Each row is a point on a tangle of strands that fork, close into loops and nearly touch. The rows are in no order.
In the rows, zero is written as 100.
Points whose rows are less than 107 apart are linked; no others are. Some points are linked to none.
Lop: 117; 113; 82; 102; 145; 93; 98; 62; 97; 121; 100; 117; 96; 88; 103; 87; 69; 99; 78; 104; 99; 71; 106; 69; 72; 58; 114; 86; 107; 127; 82; 93; 140; 108; 127; 146; 102; 106; 91
muroz: 96; 90; 109; 103; 104; 60; 103; 78; 108; 91; 91; 99; 131; 133; 121; 101; 97; 95; 79; 95; 94; 78; 85; 65; 80; 69; 108; 118; 124; 111; 100; 74; 129; 130; 113; 139; 133; 142; 98
nofo: 105; 58; 69; 109; 111; 101; 81; 124; 91; 64; 132; 70; 117; 125; 108; 111; 102; 109; 119; 89; 95; 94; 92; 89; 150; 83; 74; 93; 99; 125; 76; 25; 78; 133; 85; 162; 148; 114; 125
Vufur: 93; 67; 92; 88; 96; 65; 100; 93; 147; 92; 121; 84; 105; 61; 73; 101; 131; 113; 74; 76; 158; 117; 138; 89; 104; 110; 113; 90; 117; 100; 120; 108; 81; 147; 113; 62; 69; 85; 84
tisep: 119; 111; 100; 121; 133; 115; 66; 63; 76; 108; 97; 144; 103; 92; 108; 121; 104; 103; 97; 117; 118; 82; 90; 63; 106; 50; 76; 79; 90; 84; 95; 76; 102; 106; 92; 131; 134; 76; 138
gisi: 74; 77; 66; 114; 109; 106; 115; 145; 68; 53; 92; 62; 91; 85; 115; 98; 94; 92; 133; 111; 62; 67; 135; 143; 112; 109; 67; 85; 109; 133; 98; 91; 73; 99; 99; 143; 98; 130; 86
suli: 111; 104; 134; 106; 62; 104; 82; 110; 117; 76; 81; 105; 132; 122; 106; 109; 100; 100; 125; 117; 19; 95; 88; 101; 106; 99; 127; 131; 130; 95; 98; 77; 100; 75; 91; 61; 117; 103; 111
tufek: 104; 98; 60; 137; 119; 97; 106; 95; 51; 116; 93; 137; 79; 96; 151; 99; 92; 92; 102; 101; 118; 101; 70; 103; 94; 86; 88; 76; 88; 115; 143; 109; 136; 88; 96; 165; 119; 116; 107
vosik: 82; 117; 74; 112; 101; 124; 104; 84; 77; 103; 95; 141; 113; 112; 74; 77; 68; 88; 95; 120; 99; 66; 116; 75; 92; 75; 85; 88; 74; 97; 117; 83; 126; 86; 81; 152; 101; 104; 101
pirum: 99; 111; 96; 83; 143; 80; 115; 80; 117; 120; 98; 120; 92; 83; 80; 67; 71; 104; 75; 107; 95; 59; 112; 85; 76; 69; 116; 89; 103; 115; 61; 111; 125; 113; 138; 105; 79; 92; 75
las: 105; 105; 89; 123; 65; 122; 100; 109; 102; 91; 102; 86; 106; 116; 99; 108; 86; 81; 141; 89; 100; 106; 89; 107; 110; 106; 103; 113; 103; 86; 119; 93; 89; 92; 89; 96; 127; 114; 107
fena: 84; 122; 116; 105; 95; 124; 117; 107; 118; 100; 91; 82; 124; 96; 97; 91; 106; 91; 128; 105; 59; 121; 109; 113; 98; 136; 129; 129; 102; 85; 103; 136; 109; 58; 112; 50; 82; 98; 107
Nagap: 137; 102; 139; 96; 78; 86; 59; 91; 124; 96; 104; 94; 126; 137; 86; 127; 106; 122; 110; 99; 104; 105; 58; 92; 110; 71; 110; 133; 124; 95; 60; 67; 92; 119; 108; 58; 120; 78; 109
Zeg: 124; 115; 101; 102; 105; 124; 83; 84; 116; 120; 125; 100; 84; 122; 91; 100; 97; 88; 97; 92; 162; 136; 79; 103; 108; 91; 91; 98; 65; 95; 95; 115; 101; 90; 97; 51; 96; 57; 125
kub: 109; 90; 138; 121; 107; 86; 80; 78; 100; 81; 74; 108; 126; 144; 124; 132; 137; 95; 62; 115; 120; 81; 77; 54; 83; 54; 87; 119; 110; 81; 108; 43; 119; 116; 86; 134; 153; 86; 111
zuv: 119; 93; 94; 92; 100; 99; 107; 97; 143; 118; 132; 94; 85; 110; 64; 91; 107; 83; 79; 83; 153; 142; 105; 120; 109; 119; 110; 92; 72; 96; 87; 128; 97; 97; 112; 41; 69; 68; 106
Vudof: 75; 124; 105; 97; 101; 130; 117; 76; 97; 101; 89; 122; 105; 134; 91; 82; 62; 91; 90; 121; 100; 83; 98; 95; 76; 81; 110; 108; 70; 94; 90; 108; 119; 71; 111; 79; 93; 85; 101
Zut: 89; 53; 116; 85; 104; 95; 96; 104; 163; 85; 133; 77; 73; 74; 71; 104; 124; 100; 56; 73; 159; 125; 140; 104; 106; 104; 91; 89; 86; 114; 120; 91; 74; 136; 109; 60; 67; 81; 73
pil: 113; 131; 141; 87; 43; 102; 115; 90; 85; 123; 96; 85; 125; 118; 104; 108; 119; 123; 83; 105; 139; 171; 99; 115; 106; 103; 136; 115; 109; 89; 91; 124; 114; 81; 123; 27; 53; 82; 112
lefa: 119; 100; 90; 95; 102; 65; 107; 93; 123; 116; 114; 98; 101; 74; 90; 89; 112; 101; 98; 76; 140; 119; 107; 85; 106; 102; 122; 104; 118; 93; 109; 134; 111; 125; 120; 70; 87; 98; 95
Lurov: 97; 79; 94; 99; 47; 84; 109; 93; 137; 89; 91; 79; 121; 106; 58; 93; 117; 119; 109; 86; 110; 114; 118; 92; 103; 117; 132; 132; 121; 57; 95; 86; 71; 116; 98; 57; 108; 86; 68
Vare: 77; 75; 68; 109; 95; 107; 111; 128; 75; 50; 102; 85; 125; 121; 101; 102; 79; 85; 125; 106; 55; 66; 129; 122; 118; 87; 87; 83; 113; 138; 87; 57; 93; 104; 94; 160; 118; 139; 106
Suz: 94; 98; 125; 104; 65; 73; 103; 115; 114; 67; 79; 105; 141; 134; 105; 101; 110; 87; 114; 110; 17; 78; 101; 83; 94; 111; 116; 120; 134; 95; 103; 92; 116; 96; 91; 97; 117; 137; 100
duv: 72; 103; 103; 80; 137; 101; 119; 107; 122; 99; 98; 94; 93; 78; 70; 82; 75; 93; 89; 108; 76; 50; 121; 112; 89; 95; 101; 88; 106; 119; 79; 121; 95; 99; 130; 85; 68; 97; 75
Kezap: 75; 126; 98; 102; 84; 142; 101; 65; 67; 96; 75; 154; 118; 133; 76; 101; 69; 94; 79; 125; 90; 77; 113; 76; 66; 72; 91; 96; 71; 95; 112; 84; 123; 65; 84; 113; 92; 92; 114
nasus: 74; 86; 74; 101; 105; 138; 103; 109; 105; 78; 123; 87; 104; 104; 89; 85; 70; 95; 117; 87; 126; 88; 107; 88; 133; 79; 83; 101; 82; 131; 113; 43; 86; 107; 95; 139; 121; 100; 111
Somin: 106; 99; 89; 107; 113; 66; 101; 118; 94; 89; 96; 83; 112; 90; 99; 103; 93; 90; 131; 97; 52; 64; 101; 115; 112; 104; 98; 92; 133; 111; 76; 116; 95; 117; 110; 122; 113; 137; 103
kon: 82; 67; 104; 90; 127; 95; 94; 122; 132; 115; 124; 73; 53; 69; 74; 114; 104; 98; 55; 88; 121; 92; 120; 148; 89; 123; 75; 73; 90; 137; 133; 140; 84; 100; 107; 79; 39; 86; 76
Ravu: 110; 94; 98; 101; 95; 103; 76; 102; 111; 67; 107; 104; 124; 136; 76; 87; 101; 96; 97; 115; 96; 70; 103; 51; 133; 87; 73; 112; 92; 82; 89; 39; 91; 120; 60; 148; 143; 96; 102
sede: 83; 96; 121; 83; 73; 102; 104; 123; 133; 87; 118; 71; 145; 53; 71; 127; 138; 126; 121; 93; 69; 117; 148; 115; 99; 136; 138; 106; 135; 102; 92; 106; 71; 117; 120; 37; 43; 86; 120
sote: 97; 136; 142; 80; 90; 112; 116; 77; 38; 116; 44; 163; 93; 109; 120; 106; 99; 95; 79; 124; 81; 112; 92; 100; 52; 113; 93; 107; 81; 76; 75; 102; 104; 69; 97; 70; 98; 89; 109
sobos: 76; 114; 117; 98; 82; 143; 114; 83; 106; 79; 77; 123; 112; 149; 95; 77; 74; 100; 89; 142; 57; 97; 95; 105; 88; 100; 119; 119; 65; 91; 91; 99; 107; 38; 98; 41; 87; 66; 106
mitu: 139; 125; 114; 107; 138; 102; 75; 77; 111; 126; 121; 124; 75; 97; 121; 90; 118; 94; 69; 101; 161; 141; 88; 85; 106; 78; 95; 89; 74; 108; 103; 126; 123; 100; 108; 57; 99; 52; 123
Topa: 118; 138; 87; 82; 116; 77; 109; 105; 100; 168; 117; 79; 96; 78; 87; 91; 119; 96; 92; 97; 103; 141; 94; 139; 89; 142; 120; 88; 105; 94; 100; 172; 130; 62; 103; 78; 58; 88; 111
noro: 99; 112; 109; 106; 60; 125; 86; 102; 100; 78; 87; 113; 115; 131; 91; 104; 74; 85; 126; 109; 68; 82; 89; 92; 99; 90; 103; 116; 101; 91; 106; 79; 96; 83; 83; 89; 124; 101; 111
nalit: 90; 83; 96; 90; 70; 83; 130; 93; 133; 98; 100; 92; 113; 94; 54; 91; 113; 122; 96; 96; 119; 113; 128; 101; 101; 125; 137; 116; 101; 59; 84; 124; 78; 111; 117; 39; 76; 79; 86
degi: 81; 106; 92; 124; 113; 85; 127; 130; 97; 101; 79; 73; 109; 55; 98; 94; 124; 92; 133; 105; 48; 84; 125; 116; 94; 140; 105; 104; 129; 96; 106; 148; 97; 89; 113; 102; 79; 121; 85
tokep: 108; 112; 76; 85; 111; 88; 107; 95; 129; 139; 130; 81; 93; 98; 65; 90; 115; 81; 79; 82; 133; 142; 102; 144; 92; 140; 116; 84; 84; 94; 100; 156; 111; 77; 102; 58; 61; 76; 106
sased: 107; 100; 124; 103; 57; 125; 86; 124; 140; 82; 100; 88; 120; 108; 90; 101; 101; 118; 135; 99; 28; 118; 85; 120; 107; 107; 134; 132; 128; 106; 87; 58; 82; 86; 97; 46; 112; 82; 99
disem: 118; 101; 76; 106; 139; 94; 87; 77; 102; 95; 115; 97; 110; 100; 108; 102; 75; 92; 102; 89; 108; 69; 103; 90; 104; 57; 98; 84; 113; 139; 89; 87; 121; 118; 119; 136; 124; 110; 115
nabis: 84; 86; 110; 101; 100; 67; 94; 127; 110; 71; 99; 74; 143; 113; 92; 110; 103; 97; 123; 98; 25; 64; 105; 109; 107; 114; 103; 110; 134; 115; 76; 86; 89; 119; 106; 106; 120; 145; 102
Vumev: 137; 115; 117; 110; 136; 93; 68; 74; 61; 136; 93; 155; 83; 77; 130; 115; 108; 98; 109; 110; 111; 98; 74; 80; 90; 79; 86; 79; 91; 69; 83; 103; 109; 109; 94; 108; 125; 85; 113
gefar: 98; 71; 75; 98; 157; 107; 84; 117; 141; 108; 134; 89; 47; 77; 72; 94; 112; 95; 52; 81; 144; 105; 109; 124; 109; 140; 72; 64; 75; 128; 133; 122; 96; 101; 97; 95; 80; 59; 78
ber: 89; 69; 115; 83; 119; 113; 99; 117; 157; 82; 136; 83; 70; 86; 73; 94; 95; 85; 75; 75; 141; 102; 121; 111; 107; 95; 83; 86; 80; 138; 94; 81; 81; 127; 116; 69; 77; 82; 86
vupe: 114; 143; 137; 75; 88; 100; 107; 88; 86; 135; 105; 99; 98; 113; 112; 92; 98; 107; 77; 109; 130; 150; 86; 117; 97; 101; 114; 99; 85; 97; 75; 152; 124; 77; 120; 39; 55; 90; 118
gazok: 107; 134; 136; 78; 110; 93; 111; 74; 36; 141; 66; 154; 79; 94; 125; 100; 109; 112; 82; 115; 123; 135; 78; 110; 53; 114; 90; 104; 67; 63; 65; 110; 105; 87; 98; 70; 98; 83; 101
sib: 118; 112; 97; 104; 116; 119; 74; 81; 109; 106; 110; 120; 93; 108; 84; 94; 81; 98; 115; 108; 120; 81; 88; 74; 115; 71; 86; 100; 81; 81; 76; 92; 95; 107; 95; 95; 124; 71; 119
Disor: 80; 82; 81; 107; 65; 124; 101; 121; 87; 53; 107; 100; 131; 143; 88; 101; 77; 96; 116; 105; 66; 77; 114; 95; 127; 84; 85; 94; 104; 131; 102; 25; 95; 104; 75; 163; 124; 133; 113
bibaf: 107; 122; 147; 88; 89; 108; 103; 91; 72; 108; 69; 109; 117; 110; 151; 140; 93; 88; 111; 106; 44; 100; 87; 98; 97; 87; 121; 111; 135; 111; 86; 115; 116; 79; 114; 100; 103; 136; 131
mupus: 142; 113; 102; 112; 133; 78; 73; 84; 71; 157; 108; 145; 75; 67; 123; 91; 112; 106; 116; 103; 118; 120; 70; 95; 87; 103; 103; 86; 86; 65; 102; 126; 125; 101; 93; 101; 111; 83; 86
naz: 117; 52; 59; 116; 136; 69; 82; 127; 92; 59; 122; 71; 107; 110; 129; 106; 105; 103; 113; 87; 101; 85; 99; 118; 138; 85; 78; 76; 115; 133; 83; 74; 92; 134; 105; 153; 142; 127; 113
nosu: 111; 92; 151; 103; 95; 64; 85; 69; 97; 97; 63; 115; 129; 143; 121; 136; 125; 110; 56; 108; 113; 92; 57; 58; 72; 64; 102; 135; 120; 85; 83; 60; 113; 122; 107; 107; 131; 94; 101
vivib: 94; 90; 26; 132; 123; 110; 101; 119; 76; 99; 118; 97; 81; 89; 104; 80; 91; 102; 119; 96; 131; 106; 83; 115; 132; 113; 70; 76; 75; 117; 142; 106; 104; 89; 85; 151; 114; 98; 112
dapuv: 130; 127; 137; 80; 136; 93; 93; 58; 77; 136; 91; 142; 71; 88; 139; 85; 115; 120; 59; 113; 155; 139; 84; 76; 77; 68; 100; 93; 78; 110; 70; 115; 123; 110; 129; 75; 86; 68; 112
lazuk: 120; 116; 141; 81; 54; 80; 99; 102; 111; 88; 96; 95; 139; 112; 90; 102; 104; 146; 105; 120; 74; 120; 86; 94; 119; 95; 149; 128; 131; 90; 58; 101; 101; 93; 124; 23; 67; 74; 113
nez: 136; 122; 119; 100; 87; 71; 94; 78; 77; 139; 87; 129; 95; 85; 108; 102; 107; 111; 109; 99; 109; 121; 88; 90; 88; 105; 117; 114; 103; 44; 81; 139; 107; 104; 95; 75; 100; 99; 99
gik: 64; 84; 66; 90; 105; 124; 129; 101; 132; 99; 121; 82; 83; 116; 58; 77; 94; 90; 86; 95; 133; 114; 99; 118; 85; 143; 98; 101; 57; 55; 116; 110; 85; 78; 81; 93; 101; 77; 81
nebiz: 84; 85; 87; 119; 78; 129; 92; 91; 86; 73; 103; 109; 131; 135; 92; 116; 75; 103; 115; 101; 106; 83; 100; 82; 125; 54; 86; 100; 101; 124; 114; 31; 102; 102; 86; 159; 130; 115; 129
Kirap: 101; 111; 90; 113; 109; 98; 101; 89; 71; 116; 95; 160; 93; 102; 98; 65; 95; 88; 96; 124; 100; 71; 114; 68; 69; 78; 90; 84; 73; 86; 116; 85; 149; 103; 76; 160; 111; 103; 77
fef: 69; 91; 91; 98; 79; 107; 136; 100; 128; 90; 92; 95; 99; 117; 61; 73; 95; 94; 96; 106; 100; 105; 119; 108; 85; 135; 120; 121; 74; 52; 105; 122; 85; 77; 89; 60; 97; 89; 73
Rafav: 101; 109; 122; 107; 77; 96; 110; 78; 69; 92; 68; 158; 96; 127; 122; 98; 110; 81; 80; 108; 105; 84; 101; 59; 52; 73; 85; 97; 94; 85; 122; 81; 135; 109; 75; 149; 121; 118; 94
meri: 95; 73; 64; 99; 132; 115; 81; 122; 98; 99; 116; 64; 38; 55; 102; 95; 110; 125; 78; 96; 124; 74; 118; 114; 125; 133; 57; 71; 71; 95; 123; 100; 56; 112; 73; 137; 79; 86; 48
Pumu: 124; 123; 115; 92; 97; 87; 89; 88; 103; 117; 96; 117; 100; 101; 89; 91; 82; 102; 115; 105; 96; 92; 90; 96; 103; 90; 113; 110; 102; 74; 64; 130; 100; 102; 110; 62; 98; 93; 106
nat: 110; 107; 109; 105; 98; 117; 90; 94; 110; 96; 122; 94; 114; 124; 109; 118; 70; 90; 125; 80; 110; 96; 89; 115; 103; 58; 105; 103; 120; 149; 93; 70; 109; 111; 119; 94; 119; 107; 126
Sirok: 124; 126; 132; 95; 52; 117; 96; 106; 114; 120; 111; 81; 123; 110; 93; 117; 108; 105; 121; 88; 110; 154; 96; 127; 111; 101; 132; 121; 123; 106; 94; 106; 104; 88; 116; 32; 80; 97; 118
tonid: 70; 101; 109; 79; 106; 112; 121; 109; 140; 80; 106; 89; 105; 104; 75; 83; 72; 93; 103; 97; 92; 78; 115; 107; 96; 93; 111; 107; 101; 114; 90; 96; 90; 104; 125; 67; 91; 101; 84
tapo: 114; 111; 64; 129; 123; 110; 85; 93; 68; 123; 115; 119; 83; 95; 125; 106; 94; 93; 115; 92; 133; 112; 68; 107; 111; 96; 81; 81; 82; 100; 139; 121; 115; 90; 88; 123; 120; 95; 123
Fas: 100; 106; 84; 102; 155; 84; 110; 85; 114; 138; 128; 130; 67; 99; 105; 62; 100; 107; 66; 100; 149; 127; 75; 103; 72; 106; 110; 88; 63; 95; 114; 134; 146; 88; 110; 91; 90; 55; 83
nugup: 109; 141; 114; 72; 109; 90; 114; 102; 73; 162; 101; 95; 91; 78; 117; 88; 106; 104; 98; 111; 95; 145; 82; 111; 82; 117; 118; 108; 107; 97; 95; 171; 136; 75; 116; 85; 63; 104; 111
Kemi: 105; 120; 143; 85; 56; 116; 109; 83; 54; 73; 32; 165; 109; 133; 111; 119; 111; 90; 70; 121; 62; 90; 98; 87; 58; 99; 92; 106; 105; 93; 107; 82; 109; 61; 84; 67; 107; 84; 106
tiko: 111; 99; 151; 77; 97; 77; 107; 56; 78; 107; 45; 144; 105; 118; 138; 130; 118; 103; 51; 108; 107; 106; 75; 60; 48; 70; 99; 120; 120; 94; 73; 69; 100; 120; 112; 124; 118; 112; 110
Kopi: 83; 85; 91; 91; 112; 78; 95; 114; 118; 80; 97; 77; 84; 63; 79; 81; 102; 109; 91; 100; 104; 63; 132; 102; 104; 120; 79; 96; 96; 72; 103; 100; 61; 130; 79; 112; 96; 114; 45
Dudoz: 111; 81; 97; 103; 70; 82; 84; 108; 135; 74; 101; 66; 119; 116; 70; 95; 117; 104; 110; 84; 104; 101; 103; 76; 116; 118; 101; 128; 118; 64; 91; 55; 67; 131; 76; 98; 139; 105; 67
sud: 46; 107; 53; 105; 107; 134; 119; 123; 91; 101; 115; 82; 96; 106; 69; 80; 77; 83; 123; 107; 87; 89; 90; 120; 105; 128; 75; 93; 65; 106; 124; 109; 92; 60; 74; 131; 92; 94; 117
Fuv: 125; 113; 99; 106; 109; 61; 104; 107; 77; 130; 87; 117; 94; 83; 119; 99; 96; 90; 121; 107; 51; 75; 84; 97; 96; 99; 111; 93; 128; 98; 77; 135; 121; 110; 107; 137; 101; 135; 100
Savir: 91; 90; 75; 118; 50; 133; 107; 120; 112; 86; 98; 60; 106; 101; 85; 103; 110; 84; 149; 78; 75; 121; 118; 121; 109; 139; 110; 107; 99; 85; 115; 81; 65; 92; 87; 96; 124; 118; 90
Kom: 82; 87; 62; 113; 121; 117; 110; 141; 80; 89; 106; 55; 76; 74; 95; 95; 91; 92; 130; 92; 80; 75; 119; 148; 108; 121; 69; 80; 97; 139; 111; 116; 69; 89; 103; 120; 89; 104; 93
Fureb: 120; 91; 115; 115; 67; 72; 109; 100; 93; 107; 99; 84; 118; 110; 143; 138; 109; 94; 121; 72; 103; 122; 77; 104; 106; 93; 130; 108; 146; 98; 113; 111; 107; 112; 105; 103; 117; 146; 114
Dodu: 92; 109; 129; 81; 88; 87; 107; 122; 129; 80; 105; 82; 144; 73; 78; 101; 112; 124; 125; 106; 49; 106; 116; 95; 109; 122; 141; 122; 138; 96; 73; 111; 91; 101; 127; 35; 64; 94; 118
pulen: 110; 103; 116; 103; 89; 129; 72; 81; 101; 93; 112; 98; 138; 143; 102; 143; 71; 107; 110; 92; 77; 87; 81; 110; 93; 51; 112; 104; 127; 140; 77; 36; 107; 107; 112; 105; 126; 110; 128
dep: 113; 89; 70; 102; 116; 41; 99; 111; 105; 113; 108; 93; 96; 36; 97; 97; 124; 122; 87; 73; 123; 104; 115; 97; 100; 126; 114; 81; 141; 117; 128; 138; 103; 137; 120; 98; 73; 108; 78
Lidi: 99; 125; 103; 123; 77; 101; 118; 105; 91; 112; 76; 109; 114; 100; 94; 87; 118; 79; 128; 115; 52; 112; 113; 103; 78; 143; 117; 118; 95; 54; 114; 148; 116; 66; 81; 88; 101; 112; 94
Fiz: 77; 83; 58; 92; 127; 124; 104; 124; 90; 85; 119; 78; 58; 62; 93; 81; 103; 107; 83; 96; 128; 89; 116; 87; 142; 139; 56; 82; 51; 85; 123; 74; 54; 101; 63; 154; 90; 85; 67
Tika: 119; 88; 99; 133; 115; 71; 83; 94; 106; 84; 103; 107; 107; 121; 134; 103; 133; 90; 91; 112; 116; 92; 85; 59; 113; 71; 86; 100; 108; 70; 119; 73; 116; 127; 77; 147; 162; 110; 106
volor: 125; 121; 158; 79; 63; 80; 76; 88; 91; 98; 80; 107; 132; 123; 109; 130; 101; 128; 100; 110; 82; 109; 63; 97; 104; 77; 125; 129; 138; 91; 61; 87; 102; 96; 121; 45; 94; 93; 114
Voz: 67; 79; 64; 78; 154; 134; 112; 113; 125; 105; 140; 91; 63; 91; 62; 87; 77; 93; 66; 88; 136; 81; 93; 123; 109; 116; 69; 68; 59; 129; 115; 102; 96; 82; 104; 119; 79; 64; 103
Begi: 54; 92; 54; 92; 99; 135; 114; 114; 108; 103; 130; 84; 84; 105; 59; 79; 80; 94; 105; 88; 128; 109; 84; 95; 120; 132; 71; 96; 49; 84; 122; 86; 79; 71; 70; 129; 98; 80; 112
tikeg: 99; 86; 82; 102; 161; 95; 106; 105; 147; 107; 131; 112; 63; 86; 86; 69; 109; 96; 51; 86; 158; 115; 99; 108; 97; 115; 98; 78; 74; 118; 128; 127; 129; 101; 115; 84; 88; 61; 82
Kivon: 102; 133; 163; 75; 78; 123; 105; 95; 70; 112; 62; 102; 116; 100; 147; 131; 106; 101; 104; 111; 65; 133; 85; 102; 100; 100; 117; 124; 126; 96; 93; 123; 116; 63; 123; 65; 89; 118; 126
Mok: 113; 119; 117; 114; 64; 135; 96; 111; 97; 111; 108; 77; 114; 114; 113; 128; 100; 89; 146; 80; 92; 136; 88; 135; 106; 106; 122; 115; 117; 107; 115; 102; 98; 79; 103; 64; 110; 112; 123
kaz: 100; 112; 145; 58; 84; 84; 124; 72; 72; 125; 58; 140; 88; 96; 143; 106; 104; 116; 71; 126; 103; 136; 74; 67; 57; 79; 114; 131; 122; 97; 91; 112; 99; 122; 121; 119; 87; 128; 111
nekik: 80; 94; 86; 83; 113; 107; 111; 120; 108; 70; 105; 100; 83; 85; 74; 66; 90; 91; 84; 108; 114; 63; 134; 87; 116; 126; 71; 97; 68; 70; 109; 73; 69; 115; 61; 139; 103; 103; 56
vugen: 87; 74; 91; 102; 121; 103; 90; 131; 104; 104; 113; 47; 59; 64; 95; 108; 99; 109; 94; 87; 102; 75; 131; 150; 97; 113; 71; 71; 101; 154; 129; 132; 69; 102; 97; 95; 57; 99; 71
bugo: 88; 83; 90; 82; 143; 131; 101; 107; 145; 96; 135; 95; 72; 94; 67; 89; 72; 77; 72; 85; 140; 84; 115; 115; 110; 88; 82; 72; 69; 154; 97; 87; 101; 105; 124; 91; 79; 73; 104
Nimi: 84; 79; 33; 125; 107; 114; 103; 117; 62; 82; 104; 111; 98; 98; 91; 83; 86; 108; 120; 108; 110; 96; 107; 100; 163; 83; 61; 83; 75; 124; 117; 77; 96; 95; 85; 185; 109; 117; 122
kagu: 96; 115; 134; 99; 57; 110; 114; 69; 76; 70; 43; 143; 107; 148; 106; 91; 88; 112; 66; 143; 69; 89; 100; 89; 72; 82; 112; 123; 85; 96; 90; 84; 110; 58; 93; 39; 95; 66; 87
bis: 80; 110; 77; 98; 135; 113; 117; 83; 108; 120; 111; 123; 84; 109; 87; 66; 72; 92; 84; 111; 133; 87; 86; 101; 78; 86; 97; 95; 63; 89; 106; 117; 129; 82; 106; 102; 96; 74; 90
lidon: 74; 88; 108; 95; 85; 109; 97; 117; 127; 98; 104; 51; 112; 49; 76; 117; 131; 109; 130; 86; 67; 101; 149; 130; 97; 139; 115; 101; 112; 103; 106; 129; 57; 106; 109; 65; 63; 106; 92
nadu: 80; 83; 50; 89; 103; 107; 104; 133; 62; 56; 103; 88; 89; 86; 92; 88; 95; 107; 109; 107; 92; 74; 129; 95; 156; 109; 52; 87; 77; 122; 91; 47; 65; 112; 72; 180; 93; 121; 92
netu: 102; 110; 122; 62; 89; 64; 130; 75; 91; 125; 90; 127; 95; 87; 128; 79; 97; 127; 77; 119; 116; 129; 77; 51; 68; 76; 129; 134; 123; 99; 93; 124; 118; 131; 129; 109; 73; 110; 107
navok: 108; 102; 107; 108; 101; 91; 117; 86; 55; 127; 75; 130; 74; 95; 169; 122; 98; 85; 95; 92; 108; 118; 67; 96; 77; 88; 104; 95; 108; 107; 128; 121; 118; 99; 99; 146; 115; 137; 109
gar: 131; 90; 119; 113; 82; 70; 71; 88; 128; 92; 99; 90; 121; 130; 85; 112; 119; 114; 107; 100; 118; 106; 76; 70; 110; 84; 104; 135; 122; 60; 81; 81; 91; 124; 90; 80; 138; 84; 93
nukul: 77; 69; 101; 91; 68; 114; 78; 111; 114; 94; 113; 28; 75; 61; 95; 121; 122; 118; 121; 74; 82; 100; 148; 124; 100; 124; 91; 87; 94; 103; 101; 101; 42; 123; 88; 97; 73; 115; 63
Bome: 119; 89; 64; 116; 113; 58; 92; 123; 93; 130; 96; 74; 79; 37; 93; 103; 132; 128; 99; 79; 101; 87; 123; 135; 98; 136; 98; 66; 135; 118; 128; 149; 81; 118; 111; 95; 61; 105; 73
popoz: 103; 91; 93; 131; 96; 92; 101; 92; 85; 74; 92; 131; 112; 131; 133; 107; 119; 88; 81; 110; 121; 80; 102; 63; 104; 63; 78; 87; 99; 90; 132; 63; 133; 117; 67; 177; 139; 126; 108
fazuk: 96; 135; 143; 96; 95; 128; 106; 96; 88; 113; 76; 87; 128; 97; 132; 109; 113; 102; 120; 113; 60; 140; 95; 110; 103; 133; 121; 135; 106; 83; 100; 143; 128; 43; 112; 57; 81; 105; 123
fini: 117; 87; 106; 126; 91; 77; 98; 95; 75; 104; 87; 116; 97; 115; 165; 144; 103; 84; 109; 88; 110; 99; 69; 97; 107; 79; 105; 86; 119; 96; 108; 107; 109; 108; 88; 136; 130; 139; 120
bap: 115; 125; 111; 92; 101; 91; 119; 97; 59; 152; 89; 104; 81; 79; 150; 112; 102; 94; 103; 96; 97; 138; 71; 113; 81; 107; 115; 106; 114; 105; 121; 156; 126; 85; 114; 118; 91; 133; 110
peti: 132; 67; 78; 130; 118; 59; 86; 106; 94; 89; 115; 92; 103; 114; 152; 126; 105; 93; 116; 83; 108; 96; 75; 106; 131; 82; 101; 79; 123; 113; 92; 107; 111; 124; 99; 141; 140; 134; 121
Guk: 104; 117; 105; 112; 92; 105; 104; 91; 66; 104; 77; 130; 109; 116; 119; 115; 83; 73; 116; 115; 43; 67; 100; 91; 86; 83; 104; 89; 116; 108; 92; 113; 126; 87; 95; 139; 108; 133; 114
bebe: 74; 90; 82; 91; 113; 126; 106; 119; 113; 78; 115; 74; 90; 90; 84; 89; 66; 87; 121; 88; 98; 71; 115; 118; 112; 98; 85; 90; 94; 134; 99; 78; 77; 108; 105; 111; 106; 105; 95
lumik: 85; 76; 76; 95; 88; 108; 83; 119; 96; 90; 102; 38; 54; 60; 104; 108; 111; 118; 102; 97; 97; 79; 141; 120; 111; 131; 71; 85; 77; 85; 111; 103; 43; 115; 70; 131; 75; 116; 46
Bep: 82; 87; 106; 104; 60; 119; 97; 131; 132; 72; 101; 63; 112; 91; 84; 100; 107; 107; 140; 82; 39; 109; 118; 113; 101; 131; 115; 115; 119; 98; 95; 63; 59; 104; 91; 76; 116; 111; 85
Sufe: 116; 79; 58; 113; 125; 97; 82; 115; 116; 76; 119; 69; 76; 68; 104; 88; 119; 103; 109; 85; 128; 102; 114; 89; 139; 117; 74; 80; 97; 95; 113; 86; 70; 131; 87; 125; 131; 100; 77

How many points has the smallest loop of links through each point below? Write none if it is on no loop.
nasus | 7
suli | 6
tisep | 6
vugen | none
lazuk | none
meri | 5

A fork is a point with three links, a tip a point with one. Leave the first point through the second and follow the links. Name the first fork or tip that comes.
Vudof, Kezap | netu
Nagap, volor | lumik
Bome, dep | gefar
pulen, nat | bebe

A piece is two or more points that can be reached from each other along the links. Count, over all rows, the pieces, the separate loops (a circle has one, a figure eight two, a Y none), the forks (points with three links) and the tips (points with one).
pieces | 4
loops | 4
forks | 10
tips | 10

Name the points in between on the shortest way along the links from the first point to the second, in order.
Tika, dep | popoz Rafav Kirap vosik Kezap Vudof bis Fas tikeg gefar Voz bugo ber Zut Vufur lefa
fini, noro | navok bap nugup vupe pil Sirok Mok las
volor, Fiz | lazuk Dodu sede lidon nukul lumik meri
Sirok, dapuv | pil vupe nugup Topa tokep zuv Zeg mitu
sobos, duv | Vudof bis Fas tikeg gefar kon vugen Kom bebe tonid
las, fena | noro suli Suz nabis Somin Fuv Guk bibaf Kivon fazuk
